The views of a scene show one set of named points, each view turned or mirrored, shifted and resized as a whole, with a little noise and some points left out.
In the rows, zero is written as 128.

Scene 1
View 1
J588: [157 122 116 118 134 132 124 123 120 135 124 134 127 117 125 166 148 138
 150 173 147 163 140]
J32: [140 102 119 102 132 125 128 141 124 125 126 128 131  96 119 143 150 148
 121 143 131 143 132]
J145: [152 101 121 110 113  69  93 132 110 106 124 116 113  86 124 159 177 153
 100 133 155 154 126]
J961: [141 120 114 102 128 120 128 137 128 116 121 126 128  93 118 145 155 153
 111 123 113 131 117]
J608: [137  67 127 107 130  96 116 161 112 130 129 120 138  94 113 122 157 158
 108 146 162 140 145]
J587: [155 108 117 113 112  83 107 130 112 110 125 125 115 104 133 170 168 145
 115 136 147 153 111]
J319: [165 115 118 132 134  90 114 132 104 127 118 121 133 115 113 144 166 150
 130 162 160 150 135]
J536: [159 106 123 123 127  75 103 136 102 116 120 113 126  94 112 142 176 156
 108 149 162 150 140]
J295: [157 109 117 115 126 118 117 124 118 130 129 132 123 114 133 170 152 137
 142 167 153 166 134]
J27: [173 118 114 128 107  48  93 122  98 102 121 117 109 108 137 174 184 149
 109 137 160 157 103]
J37: [151  88 117 123 131 110 131 149 112 135 128 132 138 124 122 139 150 145
 137 160 158 147 131]
J104: [152 134 124 107 130  90  97 124 116 106 114 107 121  65 103 142 180 163
  94 129 135 140 142]
J571: [145  90 123 106 124 100 106 141 118 122 129 125 122  92 125 151 160 149
 114 150 155 154 140]
J749: [160 120 117 115 126 117 107 118 118 128 125 131 116 108 130 176 156 138
 141 169 154 169 139]
J379: [130 103 126  98 151 159 135 150 135 143 123 124 146  81  94 112 141 156
 123 157 131 135 168]
View 2
J571: [116 139 119 111 119 118 129 130 142 145 121 148 101 135 135 106  79 131
 100 148 105 150 142]
J961: [107 118 112  90 126 137 140 115 168 142 155 152  93 137 109 110 126 147
  74 137 105 116 153]
J608: [123 142 113 143 129 127 124 117 126 155 118 164  84 155 116 106  61 137
  99 120 100 149 134]
J749: [ 97 129 111  75 105  98 138 132 128 121 121 137 127 130 152 116  97 121
 113 187 104 137 142]
J145: [126 140 143 109 108 115 114 143 172 158 135 152  79 112 133  86  71 135
  94 175 103 146 151]
J379: [102 139  83 114 123 107 161  94 134 139 129 161 135 197 109 126 112 146
  84  91  96 125 120]
J37: [104 120 103 107 136 143 124 116  97 126 120 155  87 141 125 124  82 121
 116 156 100 134 147]
J588: [ 90 124  98  71 109 106 145 121 115 114 125 144 131 147 143 127 104 122
 112 176 102 126 142]
J587: [113 123 129  91 116 133 119 140 152 140 138 144  84 106 136 100  92 132
  97 183 108 137 159]
J104: [118 139 136 104  89  93 131 129 197 165 156 165  92 141 110  87  87 149
  73 156  96 120 138]
J27: [114 122 150  92 102 119  99 151 159 147 140 153  64  89 135  86  64 122
 107 223 100 131 163]
J536: [115 134 129 118 107 108 113 131 136 150 127 166  81 138 125 102  56 127
 107 172  96 134 139]
J319: [ 99 125 118 100 103 105 121 126 123 136 132 167  93 143 122 112  71 124
 111 182  91 119 137]
J295: [ 98 126 107  81 116 116 139 129 120 120 117 138 120 133 148 122  98 122
 112 176 106 140 146]
J32: [107 128 103  96 127 129 143 115 141 136 135 151 108 150 121 118 109 137
  89 134 105 130 143]
View 3
J295: [130  95 122 150 115 124 127 116 125 108 109 121 133 160 127 104 139 151
 169 125 148 129 155]
J32: [111 114 115 124 104 133 129 126 121 111 125 114 122 137 112 113 144 133
 172 119 130 140 132]
J319: [128 117 109 147 116 130 132 138 118 101 102 137 117 159 141 118 140 167
 187 122 140 160 139]
J379: [ 96 116 128 110  77 149 104 137 133 123 144  95 104 135  90 123 159 132
 194  91 138 153 144]
J145: [131 136  95 135 125 126 146 129 110 108 103 135 117 144 159  88 143 143
 204 162 120 136 121]
J27: [140 127  89 154 146 117 158 121 108  94  86 156 129 155 173  95 131 163
 184 165 123 144 115]
J588: [123  93 125 149 114 127 119 109 132 104 113 121 135 164 117 112 139 160
 166 111 153 140 156]
J587: [131 118 102 139 132 122 151 119 112 103 104 136 130 147 147 100 135 145
 173 150 125 134 124]
J749: [130  94 126 151 115 122 118 105 131 108 109 117 138 164 129  97 139 155
 175 128 153 126 162]
J571: [129 118 112 135 107 130 135 136 114 112 112 119 116 145 139 100 144 136
 194 138 134 134 140]
J961: [100 125 106 115 115 134 137 108 123 106 126 122 126 128 114 114 143 134
 167 129 117 145 110]
J608: [128 124 112 126  91 137 142 170 106 118 116 114  98 139 135 115 149 123
 197 125 131 147 136]
J104: [105 146  91 120 120 139 124 112 126 110 119 132 115 135 138  95 152 158
 219 145 111 155 106]
J536: [128 130 100 140 116 131 137 142 114 108 104 135 109 150 152 105 145 157
 206 139 130 154 127]
View 4
J27: [128 102 236 104 126 100 116 158 139 100 123  97 147  88 134 117 140 136
 150 115 118 159 172]
J536: [129 103 191 120 129 126 129 184 118 120 127 124 144  93 170 139 112 133
 159 133 112 150 131]
J379: [137 132  80 169 147 151 129 171 105 184 123 158 172 127 194 171  91 140
 163 165 114 145  69]
J571: [128 128 147 126 125 134 122 160 115 126 129 125 143 106 172 147 130 129
 160 120 117 151 127]
J588: [149 143 142 143 148 152 114 149 129 168 115 151 182 100 135 160 157 149
 128 146  99 178 138]
J37: [142 127 157 122 142 155 140 149 101 172 118 114 137 126 163 142 151 148
 116 124 111 156 124]
J587: [131 120 185 120 132 107 114 142 132 124 120 100 158 106 146 126 140 132
 153 120 126 154 153]
J295: [144 143 140 138 139 150 119 148 123 156 118 143 167 106 148 158 153 143
 135 135 107 172 134]
J145: [121 109 188 116 121 103 115 163 127  99 132 106 146  94 165 128 124 124
 173 119 126 147 145]
J319: [144 110 192 125 141 143 131 180 118 149 115 137 154  99 150 146 128 145
 134 143 101 163 130]
J104: [121  97 174 146 130  93 113 180 140 110 128 129 176  92 168 132  72 128
 194 155 125 141 122]
J961: [129 121 140 155 147  93 114 134 134 161 114 105 184 130 159 129  99 142
 159 149 139 140 116]
J749: [146 142 152 135 136 143 107 152 136 136 121 150 175  88 135 157 158 140
 142 136 102 181 149]
J32: [133 131 123 145 141 123 118 145 121 162 119 123 165 123 166 146 118 138
 153 142 124 149 113]
J608: [127 116 142 123 128 146 144 176  88 143 131 116 120 123 205 145 115 129
 153 121 119 136 101]
View 5
J587: [115 103 156 105 141  80  81  97 155 128 156 151 137 142 153 139 117 142
  86 111  53 141 109]
J32: [118 145 135 131 136  97 103 106 162 130 157 107 118 121 149 101 145 144
 115 118  71 154 125]
J536: [130  86 144 119 118 101  87  63 185 152 140 134 142 122 156 128 108 150
  88 120  66 161 118]
J295: [110 134 152 121 127  88  83 102 149 118 147 101 120 144 137 148 122 112
 105 150  82 146 103]
J749: [112 121 158 119 121  83  76 100 153 130 146 104 114 141 138 154 108 108
 110 154  81 150 107]
J104: [128  92 144 119 131  90  93  84 189 180 160 143 103 100 176 108  97 160
 116 101  50 162 145]
J37: [122 134 128 127 127 111  87  82 151 104 137 105 166 150 128 119 152 138
  87 124  87 146 101]
J379: [127 171 114 157 122 117 123  97 181 141 149  62 103  95 149  68 165 148
 139 134  97 173 142]
J608: [129 125 136 136 115 114 122  66 187 122 142 116 162 108 150  93 158 169
  75 126  69 166 118]
J588: [112 146 149 126 121  90  78 107 148 122 142  76 109 142 129 149 118  97
 126 166 101 152 106]
J961: [118 138 128 124 155  90  91 116 156 142 165 130 111 128 158  93 137 153
 126  87  59 144 135]
J27: [126  66 156  96 134  87  65  70 162 146 145 169 160 152 152 149  92 148
  70  99  49 140 105]
View 6
J32: [123 119 134 133 121 111 142 137 122 137 108 104 117 152 132 131 134 125
 126 131 103 129 130]
J145: [115 121 141 120 152 140 139 137 114 127 122 111 155 135 115 150 136 156
 121 128 103 152 125]
J27: [ 92 111 130 114 152 146 136 150 107 124 122 127 172 119 114 143 135 159
  99 118 117 151 118]
J379: [144 129 143 141 112  99 135 131 139 139 104 107  84 171 130 117 139 118
 143 161  96 125 139]
J37: [111 113 108 133 137 104 118 138 107 124 107 128 122 155 132 126 132 117
 120 125 114 143 121]
J295: [102 105 125 144 126 125 137 132 112 130  99 139 128 142 133 133 121 126
 118 125 104 132 144]
J319: [105 115 126 125 137 123 124 145 122 126 108 139 131 140 119 122 136 140
 110 147 113 143 129]
J749: [102 103 132 143 126 133 143 131 116 132 101 145 130 135 129 133 119 134
 115 128 105 131 148]
J536: [115 122 135 118 146 132 125 140 122 126 119 125 142 139 113 134 138 151
 117 147 106 152 126]
J571: [122 118 132 132 143 125 134 130 114 128 113 118 131 149 124 142 133 138
 129 131 101 147 130]
J961: [120 122 141 124 118 114 155 147 128 141 117  87 129 147 130 127 140 132
 114 125 105 124 124]
J588: [101 103 127 145 116 119 138 134 120 134  95 144 117 142 135 124 122 121
 115 133 107 123 147]

In a view up to two points have been moved. Name them for each view, in the order of its rows, or write -.
view 1 | J37
view 2 | J536
view 3 | J749
view 4 | J295
view 5 | J588, J27
view 6 | -
